Each row is a point on a landscape with many valleys, with its height.
From any point a ball takes the steepest step (drop divided by distance) to one of its 2 nearest points. It stops when none of these is lower. Distance is the straight distance between rows; heights are no part of it.
z157: [109 110  96 101 119  94 109  89 117  91  94  85  88  87  89 104  64 128
 115  71  77 121  94  90  91  92  98 119 118 103  76 100  95  91 119  94
  82 111 109  88  68 108 104 102 135  83  78  89  68 115  76 122 104  98
  95 104]  h=641
z505: [ 99  92  76  98 111  94 100  98 117 100 111  99  94  97  81  96  75 139
 117  73  99 114  99  99  96  96 103 120 116  96 116 109  99  80 117  86
  90 116 102 110  82 118  83 108 138 116  80  77  79 115  92 134 103  87
  90 119]  h=625
z885: [124  89  92 104  87 125 119  95  92  72 100 102 104  99 106  84 118  87
  76 113 108 104 103 118  64  83 134 100  92 114  65 125  97  71 109 120
 127 114 101 119  89 116  93  96  95  81 100  96  87 114  83  79  90 135
  89  77]  h=339
z968: [ 87 103 101 101 109 102 126 118  81  99  77 115 112 105 115  95 114  87
  85 124  99  94  80 108 107 104 111  66  78 112 118 111  80 122  85  87
  85  73  84  95  97  91 106 106  79 122 109 110  99  73 107  86  93  94
  80 116]  h=364
z177: [ 89 137  94 112  92 110 104 100 116  97  90 100  90 107 121  87  88  93
 104 114  96  97  85  87 108  90  93 111 114 131  82  88 117  78 110  93
 101  97  94 114 102 127 122  98  79  80  83  94  53 106  98 101  80 101
  80  81]  h=678
z608: [109 102 101  90 117 137  96  83 109 106  93 103 125 101 115 102 121  90
  75  89 117  88  94 113  85 123  97  85 102  98 107  94 109 101  93  95
 108  73  86 114 118  98  90  99  62 106 113 104 123  83  88  96 111 109
 105  99]  h=799
z360: [117 103 109  87  98 119  97  63  93  98  91 106 107 107  99 105 109 115
  80  87 115  96 104 100  66  96 106  98  97  99 112 126 114  91  90  87
 100  81  79 126  90  96  68  95  79 116 117 117 144  81  91  69  89  95
  96  85]  h=820
z13: [100  73 109  89 101 120  85  84  91  92 119  96  98 104  86 106 122 110
  94 103 104  83 112 108  71 111 121  95 119  98 121 112 115  95  93 109
 107 103  82 120 103  93  68  86 112 111 124  94 120 104 106  86 110 120
 100  79]  h=838
z998: [101 114  84  99 108 148 103 105 108 100 100  78  83 100 103  97  83 101
  95  89 104 130 102  80 109  91  68 103 108  88  77 105 105  65 121  77
  99  91  80  97  99 119 112  95  88 101  95  88 117 123  70  98  89  87
 109 101]  h=715
z866: [118  82 100 115 118 102  86  82 104 119  97 108 113  99  75  83  78 128
 100  84 123 105 116 101  82  97 102  87 102  99 105 112 107 119 108  83
  82 100 107  75  84  67  78  84 109 100 100  85 124 102 109 118 115  80
  90 111]  h=586
z931: [109  55  99  78 110 114 123  91 123  77  93 115 118 105  86  83  89  98
  87  68 121 104  92 115  80  92 121  97  96  94 122 114 104 111  84 103
 101 114 102  75  82  93  88 106  93 106 105  95 111 108  82 126  99 120
 102 119]  h=566
z721: [ 76 111 104 119 100  81  74 102 131 103 100 123  99 109  90 103  83 125
 105  97  89 101  95  97 126  91 123 134 123 114 121 101 118  94  88  90
  78 118 107 118  98  97  79  82 130 110 101  99  76  82 113 114  95  91
  96  80]  h=684
z165: [106  91  85 108  99  90  90  92 100 111 106  95  97  95  71  96  99 117
  88 117 101 107 124 105  89  83  92  97  98  95  97 134 109 127  97  93
 109 115 104  82 101  73  95  91 113 100 104  91 120 113 116 102 112 114
 104 100]  h=565
z715: [117  82  98  89  95 121 120  78 108  80  94 101 108  88 106 101  70  84
  82  76 102 116  98 103  97  92  96  95  79  82  71  87 113 100  90 118
 102  90 108  65  90 101 129 106  69  75  98 103 129 103  62 109 116 105
 116  99]  h=509
z214: [ 94  84  85 122 104 113 103 134 106  94 105  83  96  97 111 133  74 101
  97 109  90 123  97  85 120  86  89 151 109  81  66  99 118  77  87  87
 100  97  85  85 111 106 101  91 103 101  99 106 106  98  71  77  98  96
 143  84]  h=311
z136: [108 131 112  87 110  67  72  87 103 119  95 112 103  99 102  72 100 109
 122  86 106  71 119 103  99 114  91  69 110 110 124  73  84  92 122 118
  76  96 121 106 103 112  90 109  88  97  74  92 115 105 130 128  98  81
  70 115]  h=555
z731: [120 113  58 111  98 149 100 105 116  98 101 119  87  98  84  96  84 101
  99 100 107 100  92 114  96 108  70  99 105 107  96 112  83  75 116  84
  97  68  72  64 112 103 110 125  85  85 103  80 101 131  65 141 128 117
  97 116]  h=290
z383: [101 109 109 108  82  82  71  85  96 129  97 106 103  97  91  91 110 101
  91 104 118  96 113 111  80  91  88  86 116  95  99 100 106 107 124 120
  96 109  90 131 106  99  80  87  92  72 101 130 124  92 120  88  90  92
  85  79]  h=244
z309: [ 89 106  78  98  86  96 116 115 139  75 103 116  87 109 103  85  84 110
 116  92  93 104  88  96  90  94 104 117  82 105 115 116 103  73  87  90
  96  75 121  83 105  93  87 103  79 138  85  72  59 109 100  93  86 118
 111 125]  h=666
z438: [ 95  90  91 112 111  77 102 122 101  99  85 123 117  93 100  82 104  95
  98 126  94  92 102 128 113  98 116  63  95 110 124  98  81 118  86  90
  83  76  93  65 114  65  86  91 104 125 103 109 120  87 114 102 115  88
  94 111]  h=312
z224: [108  99 121  70  99 128 109  91  63 103 110  59  72  94 112 117 123  98
  94 112 122  90 109  87  70 146  90  90  90  79  92 107 119 108  94 109
 111  94  93 125  96 110  96 106  91  97 105  91 112 101  99  73  80 119
  93 102]  h=753
z395: [ 99 112 102  82 108  92 107 120  93 106 117  81  90 100 105 112 108 109
 128  94  83  92 109  66 112 109  79  84  86 101  99  88  79  98  84 101
  88  83 101  93 110 103 105 113 118 126  89 103  88  93 115  97  89  72
  89 122]  h=441
z717: [101 129  81 118 113  74 105  85 115 101 108  94  79  95  87 111  99 126
 112 116  71 112 110  99 108 103  89 107 102  99  75 135  81 102  97  67
  98  93 133  80 116  79  99 111 116 117  89  64  79 115 111 114 112  87
 100 108]  h=548
z190: [ 88  80 114  91  97  91 109 113  63 106 112  85 100 109 105 128 111  78
 109  99  80 108 100  88 126  98 115 108  89  91 116  85  85 136  87 110
 133 122 101 108  90 111 125  96 110 100 111 117  93  80 115  92 100  95
 122  97]  h=681
z361: [ 96 114 116 113  96  82  77  97 120  92  90 116  92 113 116  95  84 121
 113  95  95  91  80  89 104 107 102 106 119 120 109  81 121  77 114  89
  63 100  93 138  94 101  80  82 105 103 101 103  95 108 110 102  81  88
  91  62]  h=665
z319: [103  89 121 114  85  77  94  91 106  87 110  92 121 106 113 102 118  70
  92 132  99  87  99 110  82 109 115 100 107  89  79  82 110 113  99 125
 145 126 117  97  93  82 109  85  81  63 111 108  83 100 112  91 116 115
 115  70]  h=510
z130: [100 134  91 121  78 116  88  92 123 100 118  99  86  96  99  99 103 103
  92 110 105 112 107  96  81  80  79 134 104 104  79 112 110  43 104 100
 117 119 104 115 127 114 100  91  81  96  94 108  87  87  88  67  94 101
 112  93]  h=232
z104: [103  82  98 102 122 123  75 100 112 104 107 112 115  93  85  93  97  95
  99 103 121  72 105 123  95 128  83  87 114  95 111  92 108 117  90  82
 104  86  81  70 116  75  92  92  89  90 121  85 132 138 111 128 130 102
 103  98]  h=658
z251: [111  96 112 104 101  90 106 117  95  73 106  93  72  86  92 112 101  87
 105 126  66  98 117  88 111 101  88 102 100  74  50  91  99  99  93 115
  81  90 104  75  93  86 117 113 118  80  94  89 104 151  87 100 102 103
 115  77]  h=588
z72: [ 85  82  93  84  89 118 111  84  96  99  93 129 101 108  77  95  78  96
  89  84 116 101  95 108 111  64  99 102 100 112 127 117 118 116  93 110
  93 125  84  88  77 126 105 114  98  90  98 106 111  99  95 105  92 111
  94 113]  h=596
z332: [107 113 100 137  81 100 113  95  93 117 114 100 101  78  96 122  82  96
  92 106 103 144 110 109  81  58  98 123  90 109  58  98 111  98  95 103
 117 135 113  89  98  96 128  93 112  67  91 125  99  62  93  75 103 102
 107  85]  h=384
z574: [ 94 133 124  94  95  86  85  75  91 128 118  63  86 100  98 106  95 101
 115 107 123 101 104  77  93  96  77 102  99 101  91  91 112 120 112  82
 118 130 107 103 104  98 121 101  95  94  96  89  80  99 130  97 108  78
  87 110]  h=81
z775: [ 95  86 137  90  87  66 103 113  79 109  92 111 111 108 114 123  93  78
 107 100 106 119  91  81 101 103 116 108  81  87 101  61  96 122  92 125
 123  84  93 104  74  92 107  95  96  82 114 132 101  70 110  94  85  86
 113  97]  h=703
z238: [116 100 122  75  84  98  87  75  86 105 109  80  92 105 108 116 113  95
  94 105 118 107 110 101  57 121  95  97  74  75 100  91 121 106  93 128
 128  99 102 119 105 102 100 103  70  86 117 111 122  85 107  71  93 118
 107  89]  h=772
z921: [112 103 105  84  95  90  82  61  59 114  96 105  94  82  87  90 112 102
  90 101 104  74 127 109  87 103  93  71 112 111 109 121  96 118 120 119
  90 124  94 129  97 105  81 114 110  94  99  94 133 119 126  99  96 104
  74  87]  h=296
z202: [104 112 104  80  99 111  80  61  99 116  95 100  97  99  91 102  84 104
 102  69 103  99 108  97 112  89  81 112 103  82 100  81 116 104 117 107
  92 128 101 120 108 125 114 117  95  87 102 103 131 105  94 114 117  98
 101 101]  h=235
z831: [131 104 104  90  81 127 106  78 110  83  96 117  88  82  89  85  84  96
  93  90 113 101 111 111  81  77  86  81  94 105  87 109 109  88 112 107
  90  70  91  63  88  81  98 111  73  77  85  87 126 123  69 102 105 121
 100 111]  h=480
z589: [103  84  90  74 124  82 115 120  68  99  95  55 106  96  99  86 128  79
  97 100  89  95 106  98 108 137  98  84 104  97  85 110  60 115 113  92
 110 108 113 115  93  96  95  97 111 107  87  90  99 137 104 109  92  88
  97 103]  h=635
z48: [123  94  90  88 110  98  93  80 103 105  89 118  80 105  62  85  79 143
 116  69 112  91 117 110  97  99 119  94 110 107  96 114  95 100 127 100
  74  97 113  92  73  90  82 106 130 110  86  65 114 134 105 132  98  95
  94 124]  h=605
z650: [ 91 116 134 107 103  89 100  96 121  99  98 127 110 103  99 106  89 102
 108 103  93  86  88  95 102  90  97  82  96 106  95  85 101 130  75  79
  81  92 102  64  87  72 107 109  94  91 100 101  88  94 116 105 110  92
  82 101]  h=236
z680: [ 92 131 110 114 104  71  96  95 117  79 118 103  89 103  98 100 106 133
 127 113  81  92 101  83 104 106 108  99 112 109  98 116 105 105  89  81
  87  92 129 101 107  72  84  93 120 126  87  60  66 101 140 100  98  80
  86  95]  h=525
z841: [109  72 130 107  72  87 107  83  85  97 112  96 127 108 114 110 129  72
  82 121 114 112 100 109  86  96 128 102  98  95 110  95  92 123 105 123
 143 114 122 120  84  86 111  77 101  89 120 124  98  64 119  79 116 116
 112  69]  h=473
z396: [102  56 105  85 108 116 122 102  93  83  88 104 123  95 104 100  91  72
  67  80 122 113  80 105  97 104 111  95  77  87 107  90 111 121  84 110
 126 113 105  63  84  98 121 111  85  83 112 109 101  93  78 113 113 106
 107 105]  h=537
z449: [102 104 106  97 111  54  91 118  92 118 113 103 106 104 104 112 109 118
 132  93  64  95 100  84 141 104 109 101 103  92 110  92  62 106  88  98
  91  93 104 111 115  91  94  93 143 117  95 109  91  92 114 114  91  51
 115 118]  h=472
z272: [ 95  78  86 132  82  89 100 122  98 105  99 100  85  89 100 109  83  85
  98 109 103 133 112 109 103  76 102 132  91  81  67  97 109  89  92 125
 103 119 106  96 106 111 105  94 106  87  95 119 109  76  77  75  93 104
 127  86]  h=349
z801: [ 95 130  96  93  93 108 104  70 100 108 112  83  82 104  95  97 111 112
  85 102 106 102  95  98  89  88  80 106 101 104 109 114 106  95 104  95
 110 117 117 110 108 117 118 102  86 107  85  95  86  88 114  77  96 101
  89 116]  h=160
z137: [ 94  67 117  91  95 108 100  98  67 111 131 106 107  85  99 129 113 112
  91 102 111 111 110 101  70 104 131 102  95 108 145 113 108  96  87 115
 109 104  84 102  96 104  80  96 129 120 118 113 120  61 109  96 109 112
  93  97]  h=854
z20: [ 97  94  85 129 116 113  99 118 124 115 100 106 113 102 103 112  83  94
 105 116  91  93  86 101 121  93  90 112 104  98 110  90 105 101  85  73
  77  65  71  63 114  87  94  80 101 108 114 111 116  98  81 109 118  86
 116  99]  h=214
z109: [ 88 100 104 102 108 117 104 119  52 128 128  86  86  78  88 114  94  86
 102  87 115 105 102  77  98  99  85  99 112 118 100  97 101 108 102  96
 108 136  70  97  95 111 116 107 132  84  92 109  87 102 106 111 108  87
  82 115]  h=721
z805: [ 85 105 100 117  96  64  73 110 113 128  98 102 112  95 105  93  90  91
 101 124 122 108 114  87 104  89  75 119 110  89  87  87 114 102 109 103
  99  99  96  89 116  78  89  74 101  72  97 121 114  91 128  85  95  82
 105  98]  h=193
z273: [110  98  97 114  99 117 118  90  77 104 100  94 121  96 119  84 126  84
  65 108 113 112  83 109  79  92 130  83 107 126  90 118  99  99 113 100
 110 110  95 110  87 108  99  86  89  87 100  99  86  82  91  89  96 117
  69  94]  h=387
z664: [101  67  89  82 106  97 105 124  95  76 110  89 101  85  97  87 136  75
  99 111 114  87 111 107  71 140 113  92  85  87 123  93  83  96  85 125
 124 106 105  99 105  93 104 106  96 107 112  97  97 115 102 121 105 120
 116 124]  h=583
z615: [118 103  74 109  73 107 109  93 116  81 107 114  95  94  81  93 108 108
  96  89  90 112 115 121  74  73 108 118  98 100  82 130 106  60 121 123
 105 108 112 119 113 106  92 102 103 103  91 105 108 105  84  72  98 126
 111  99]  h=287
z547: [101  91  94 133  88  94 129 103  75 102 125  90 100  84  78 103  98  91
  96 106  98 140 103 108  97  66 116 119 111 126  90 121  95  96 109 101
 117 159 112  94  81 117 104  94 131  84  97 106  69  67  97  88 104 118
  93  95]  h=419
z908: [102 109  52 111  98 135  96 118 121  98  92 121  80  95  70  84  76 110
  96  99  98  99  89 109 107 107  90 100 119 143 104 122  83  58 137  79
  97  72  69  87 117 106 106 102 110 103  97  83  73 120  87 129 116 105
  83 113]  h=329
z163: [105 129 107 114 114  97  95  83 123 102  92  89  99  99 121  87  86  99
 112  76  84 110  91 102  93  89  90 110 124 115  67  77  97  70 131 100
  81 110 114 106  85 123 116 104  93  75  78 106  73 125  77 113  90  97
  89  76]  h=659
z559: [ 87 115 126  94  96 107  92 107 116  83 125  91  76  98 112 110  89 103
 129  96  99 108  96  81  90 107  77 127 105  80  89  53 124  77 110 103
 107 117 105  91  86 119 111 117  90  92 102  92  71 109  90 100  98 103
 117  89]  h=121
z784: [105  94 114  92 114 108  90  86  96  97  90 102 119 105 128 103 131  83
  74  93  84  81  98 115  97 117 117  85 110 102  94  78 104  91 102 131
 113  88 112 130 101 118 100 111  78  85 114 123 116  94  78  94 109 114
  97  78]  h=778
z711: [114 111 101  87 108  87 102  99 113 104  88 102  72  89  84  92  99 124
 111  84  89  93  98 103 103 110  93  85  87  90  82 106  95 101 128  97
  79  87 115  91  86  89  94 124 113 111  82  69 106 133  99 100  82 106
 100 101]  h=623
z791: [ 90 101 100 117 100  87 100 102  98 124 118  95 117 101  89 107 105 114
  86  93  98 101  88 112 117  76 112 120 129 115 135 118  84  91 110  90
  96 128 113 129  97 114  98  80 123 118  99 109  87  64 119 102 110  81
  86  90]  h=705
z58: [111 117 106  96 103 119 104  76 102  96  68 102 117 114 120  98  95  98
  76  81  73  94 100 119 108  93 115  86 105 105  87 100  97  82 116 119
  78  87 109 142  87 131 109 103  84  87  98 121 128  88  60  93  95 106
  92  70]  h=759
z338: [ 76 106  83 119 119  95 101 126  96  95 118  70  87  92 105 128  98 102
 108 125  84 116  97  82 112 109  91 139  95  91  81 113 102  94  82  78
 109 101  88  88 123 102 102  85 113 108 104  93  72  96  98  74 100  99
 119  95]  h=346
z560: [117 116 109  93  96 113  95  76 124  93 117  86  95  94  96 113  72 112
 109  78 102 119 102  93  82 101  70 142 110  74  79  77 123  93 122  94
 110 135 109  99  78 110 115 108  91  86  97  92 106 112  71 108 112 100
 126  91]  h=177
z362: [109  63  93  68 114  82 107 127  72 105 106  69 113 102 108  83 135  83
 105 102 109  77 103 108 105 130  90  72  92  88 137  95  51 120 103 106
 121  99 113 109 110  96  98  99 108 110 104  95  96 119 112 126 100  93
 107 132]  h=611
z477: [ 93  99  91 100  89  84  97  89 113  91 100  95  99 108  90  92 115  95
 103 135  92  87 102 103 100 113  93  91  99  85  90 102 104 128  84 106
 120 106 112 100 105  79  97  95 100  86 103  85  99 117 128  90 101 115
 105  94]  h=541
z189: [ 83 113  69 112  86  95 106 114 139  90 111 107 108 104  88  89  83 106
  96 112 114 112  88  96 107  76  97 137 101 115 121 137 118  81  85  77
 133 118 103  88 121 113  89  81 105 110 107  84  61  78 109  90  92 106
 112 104]  h=426
z153: [101 122  98  69 106 124 119 101  93 112  78  71 104 106 124  80 115  91
  91  74 118 102  97 101  94 114  93  87  89  94  91 100  96  90 117 107
 104 101 100 134  85 138 111 100  64  97  87  96  98  95  81  91  65 121
  88 119]  h=669
z375: [ 85 107 111  65 103 102 101  98  77 109  72 108 132 129 126  93 112  95
  76  91 133  75  74 112 106 121 113  67 109 115 143  92  92 117 109 113
  97  83  80 138  82 124  91  98  86 101 116 112  96  69 122  88  74 100
  83 106]  h=479
z992: [117  82  83 103  94  72 112 111 110  89 104  98 111  86  89  76 139 111
 108 108 105  90 105 117  75 120 111  97  90  80 130 111  75  98  95  93
 121 110 140  85 116  72  88 102 107 129 104  65  90 114 112 117 108 121
 108 126]  h=552
z785: [113  75  83 107 109 117 100 120 112  94 105  76  96  86 107 113  94  97
  97 112  99 107 109 108  97 106  80 116  92  82  83  92 110  80  85  97
  90  70  85  66 117  82 102  98  80 116 104  96 125 116  64 102 111  98
 134 104]  h=266
z690: [ 91  96  64 112  97  72  83 111 120 110  97  92 113 106 103  86  93 117
 102 126 112 109 105 109 108  92 102 127 104 101 134 126 100 100  92  74
 106 106 101 101 134  86  75  68 113 129 115  81 100  96 134  88  96  90
 110 108]  h=465
z781: [ 67  95  82 135 110  74  96 133  88 122 104  95 116  94 108  98 109  84
 103 117  89 108  91 106 153  93 108 108 115 126 125 121  83 110  95  80
 107 125  98 103 112  97  98  75 137 116 103 105  73  78 121  99 107  91
 102  91]  h=725
z83: [ 95 113  78 114 113 121 103 115 104 117  94 114  88 100  85  90  74  99
  97 106 111 110  81  96 115  79  91  96 106 146 104 112  96  83 102  70
  80  77  71  71 103 102 111  96  97 105  85 107  77  95  94 110  95  97
  76 119]  h=368
z786: [109  74 117  75  99 129 109  75  78  99  93 119  96  84  97 126  87 105
  82  72 101  95 109 110 103 100 111  81  71  95 123  85 115 113  74 118
  81  93  98  93 103 118 106 128  99 120 104 110 138  77  90 128 119 100
  92 123]  h=568
z643: [ 91 114 128 108 104 104  91 107 113  89 106 112  93 100 114 119  74  93
 118  91  86 104  83  82 111 102  99 114  98  94  91  59 113 110  98  97
  73 100 108  82  83 102 119 115 102  90  88 113  76  95  89 121 104 101
 105  93]  h=180
z413: [ 88  78  81 112  89  63  95 102 122  94  80 105 121 101 107  82 112 118
  94 136 100 105 100 116 128  76 112 109 105  75 124 130  96 122  93  90
 115 112 137  96 114  80  80  76 111 113 104  85 105  96 123  92  98 105
 141 108]  h=496
z535: [ 98  69  96  86 117 129  98 102  87 107 102 121  97 104  84 110  90  99
 107  88 106  81 102 121 106 101 104  81  79 104 137 104  96 107  85  89
  88 112  85  80 105 112  87 131 112 131 113 104 111 104 104 151 125 107
 101 135]  h=600
z339: [ 98 108 114 108  78 111  98  86 136  74  91 124  96 116  90  91  87 111
 106 101  98  90  90  95  94  78 100 110  98 105  96 101 128  85 109  98
  83 108  97 122  80  95  79  95  93  95 102 104 102 112  96  80  89 110
 105  66]  h=646
z422: [105 102 132  89 135 101  99 110 102  92  80 112 112 106 110  82  98  95
 108  92  93  74  85  99 114 138  95  66 105 105  95  83  96 123  93  88
  68  67  99  80  79  82  88 106  93  90 108  96 107 115 105 126  96  95
  90  81]  h=289
z289: [ 97 100 104  86  99 113 105 127 127  85  92 110  83 108 101  89 111 104
 126 107 105  86  95 105  85 112 102  92  81  99 125  97 108  79  86  97
  79  56  99  77 114  84  87 114  83 142  95  98  99 103  97  90  93 111
  96 121]  h=680
z666: [105 119 117  81 105  98 104  83  81 108  96 105 114  99 116  78 120  93
 101  82 111  76  91 117  89 117 106  64 111 120 132  85  85 102 121 120
  91  92  97 127  95 115  94 112  87  93  89 104 106  81 109 109  86 106
  61 107]  h=521
z182: [ 98 111 107  89  95  69  89 126 106  83  97 119 101 120 109  87 126 108
 127 118  93  69 104  99  97 131 109  72  89 109 127  89  92  99  85  98
  87  47  97 105 110  72  82 110 103 130 104  92  98  94 127  84  78  98
  87 111]  h=655
z237: [100 108  82 109 108  89 121 114 126  78  88 105  96 110 108  73  96 108
 113  94  82 103  77 110  98  97 115  98  95 112  80 118  90  86 111  92
  95  80 113  89  77  90  96  93  92 116  82  87  72 116  94  99  80 111
  93 101]  h=644
z112: [106  83  98  85  89 135 102  92  93  85  89 102  95  85 104 120  63 107
  89  76  93 120 104 100 112  79  91 100  83  91  94  93 112  92  93 106
  76  81  90  95  96 116 117 124  97 100  95 117 153  78  69 101  98  97
  98 106]  h=538
z825: [ 89 122 111 123  89 111 105 105  86 100  78  96 105 125 134 100 112  78
  95 117  97  95  91  84 119  92 120 107 103 108  66 103 110 103 110 110
 109 108  86 139  91 142 102  89  80  77 102 116  73  92  95  74  84 109
  84  66]  h=702
z101: [ 91 115 119  79  98  95  94 115  57 123 117  94 102 107 107 115 102  72
 125  78  88  98 103  75 126 102  87  99 104 102  99  66  91 126 102 115
 113 116  83 111 100 127 123 104 119  72  96 119  99  92 101 102  94  79
 101  99]  h=701
z871: [ 75  98  96  84 101 102 108  97  87 103  79 102 117 138 110  98 113  88
  80 115 104  89  72 111 120  96 113 102  94 102 128 106  95 131  89  98
 115  95  96 136 102 119 109  95  81 120 115 113  87  73 108  75  93  99
 100 101]  h=424
z91: [110 110 125 114  91 121 106  86  88 104  90  98 113 104 127 122  80 105
  87  71  91 120  94  99 102  65 124 115 100 113  75  75 108  84 121 111
  90 111 106 134  88 132 125 105 104  92  94 134 107  69  68  77 105  93
  93  78]  h=739
z648: [ 92 113 114 114  86 101 114 103 111  95  84 107 126 118 120  98 109  90
  84 122 111 104  88  98  86  99 103  83  74 100  87 107 102  98  84  94
  95  62  92  87 103  75  96  82  63 102 118 118 105  65  96  58  93 104
  85  88]  h=414
z11: [109  73 110 118  94 102 130  92  73 100 120  95 128  96 117 113 114  92
  77  99 102 126  91 112  83  74 142 105 100 113  98 118  97 103 111 114
 121 137 110 121  71 116 111  81 121  92 112 118  83  65  93  92 109 123
  97  73]  h=431
z662: [113  75 130  83  99  70  93 122 102  88 109 112  91 110  90 107 128 101
 120 118  77  72 111  85 104 132 123  81  88  89 117  72  84 104  71 122
  97  75  99  96 112  76  81 111 119 109 106 110 109 115 107 106 103  93
 114 106]  h=630
z974: [112 117  92 112 102  84 100  88 109  89  93  84  82  85  92 115 105 103
  93 117  59 107 112  98  95 111  75 102 103  87  53 106  77  82 103  98
  88  80 121  82 123  81 121 113  96  89  86  78  93 141  78 103 118  97
 115  96]  h=570
z990: [124  97  57 106  76 140 110  95 115  80  98 118  79 106  79 111  73 106
  93  76  94 111 108 114 100  86  85 109  95 101  96 115  97  66  90 106
  92  71  94  61 129 100 117 121  90 106  95 106 126  92  59 119 125 112
 112 140]  h=233
z613: [114  70 104  79  96  70 118 114  79  72  94 102  90  98  88 105 111  86
  93 119  78  89 118  89 109 104 114  77  84  77  83  89  90 119  72 130
  94 115 106  80 104  86 114 111 115 100  90 109 118 121  96 108 102  91
 114 101]  h=608
z116: [ 96 110  92  96 106 110  99 122 108 120 103  95  66  93  83  98  85 112
 119 108 105  88  94  75 119 101  69  86  91 121 115 104 100  73  95  68
  77  72  77  77 119 105 119 110 104 143  88  95  75 108 113 118 104  76
  80 130]  h=405
z122: [ 87 116 102 113 116  91  74 111 110 142 114  91  91  85  96 106  93 101
 119 102 133 107 104  83 100 100  73 115 104  96  98  87  96 106 105  81
  95 103 100  86 112  88 112  81  96 100  90 102  97 101 128 103 107  71
  90 110]  h=146
z935: [ 85  98  78  81 108 148 119 120  92 100  91  74  90 121 104  98  94  99
  88  78 110 107  92  90 116 101  83 120  98  85  96 109 110  86 111  90
 119 108  82 127  94 149  99  97  70 114  96  94  97 112  70  95  76 109
 110 103]  h=695
z161: [ 86  74  83  96  74  94 104  95 108  72  77 137 106 116  82  73  92  99
  98 107  94  88 105 125 117  70 126 103  97 103 107 113 123 110  98 104
  95 112  88 105  73 104  84 101 101 100 110  98 106 125  90  92  85 117
 114  76]  h=624
z890: [100 121 107 103  86 102 109  89 104  97  77 114  93  93  98  95  95 106
  97 120 118 103 110  95  87  98  81  73  88  95  87 112 105  98  98  90
  78  55  78  73 100  73 104 113  71  94 102 106 121 102  98  73  85 100
  89  97]  h=449
z528: [ 89  84  88 125 110  75  82 119 110 106  97 118 119 104  89  99 113 105
 111 116  84  94 100 112 125 110 107 104 126  99 117  87  97 107  79 100
  86  84  93  84 132  77  87  76 121  99 113 110 111  92 107 108 122  80
 110  92]  h=264
z768: [ 96 113 110 101 103  60  85 103 113 103 119 105  91  98 107 118 115 117
 133 118  65 103 119  76 115 103 106 109 114  89  79  97  95  97  81 100
  91 106 115 115 117  76  82  92 141  95  93  93  94 100 122  98  93  78
 115  83]  h=498
z427: [ 79  92  84  94 116 120  82 102  86  98  99  97 106 110  87  99 106  90
 100 108 116  71  98 107 106 120  97  81 101 108 126 103 105 129  77  78
 112  94  81  91 124  90  95 114  99 123 125 102 102 117 121 123 124 101
  90 120]  h=632
z149: [ 87  72 100  89 119  93 117 128  69  90 124  66 105 106 103 118 116  94
 106  89  74  94  96  81 118 122 119 108  96  99  87  95  74 108  86 111
 112 116  92 124  90 113 104  94 122 104 102 101  88 109 100  95  89  95
 108  95]  h=660
z564: [ 88 123 115  87 114  97  96 102 102 111  87  66 107 116 124  85 115  77
 106  87 111  88  86  94 102 137  84 100 100  92  98  80 101 112 111 111
 129 110 105 126  92 113 108 100  66  80 103  97  78 100 100 112  99 110
 105  98]  h=640
z275: [ 77 113  63 127  89 100 103 128 108  89  99  89  76  87  91  92  91  93
 103 123  93 118  95  84 120  82  95 124 110 121  94 132 108  84  79  82
 117  97  91 100 129 114 104  94 115 120  88  82  44 104 120  82  81 102
 103 108]  h=388
z910: [ 97 106  66 110  97  55  99  86 129  88  79 125 105  92 103  72 121 131
 104 102  95  98 101 118 111  94 118  97  97  90 122 121  78 103 113  89
 113 110 150  98 107  72  84  88 115 119  99  60  88 124 119 127 101  95
 119 117]  h=524
z204: [ 98 105 125  92 119 120  99 119  63 126 119  84  92  87 110 138  94  89
  95  80 112 116  89  77  90 114 107  94  92 105 116  87  94 109 105  91
  88  95  67 107  96 104 108  97 111 113 111 106 105  79  95  98 100  77
  78 114]  h=740
z50: [114 102 116  99 100 135 103  95  91  93 103  77  86  94 111 100 101 104
  92  98 114 111 100  85  72 108  84  90 102  95  65 108 114  98 118  94
  96  90  83 110  83 100  91 106  89  80  89  92 113 127  81  83  72 118
  97  77]  h=733
z884: [ 99 105 131  81 113  98  75  80 100 118 102 112 114 107 103  95 102  79
 105  84 106  83 101 102 111 130  96  95 100  87 113  67 102 140 107 107
 126 113 119 104 101  90 102 105  85  81 110 102 102  99 126 119 123 100
 105 112]  h=610
z858: [109 109  94 106  96 103  77  65  75 104  91 109  77 107  67 105 104 114
  97  96  83  74 128 103 123  92  90 100 110  91  90  98 103 116  97 112
  72 119 109 122 105 107  97 128 115  93 112 102 134 126 115 103 111  90
 101  94]  h=285
z625: [ 89 112  98  88  82  70  86  90 106 118 107 109 106  99 102  79 115  87
 120  94  98  85 119 103  96 102  84  82 105  91 119  84  72 116 116 126
 115 122 123  92 106 104 110 115  88  78  90 104 102 107 123 117 108  92
  95 130]  h=581
z18: [106  94 131 113  86  85 100  97  78 107  95 109 125  87 129 137  90  87
  89  94  95 118  96  97  98  87 110 111  89  92  68  70 104 118 111 117
  94 102 104 115  87 105 129 100  95  66 103 137 123  71  82  82 106  96
 107  74]  h=722

For each start below, name the point where the ball stops.
z149: z214
z360: z214
z289: z990
z680: z990
z825: z574
z998: z20
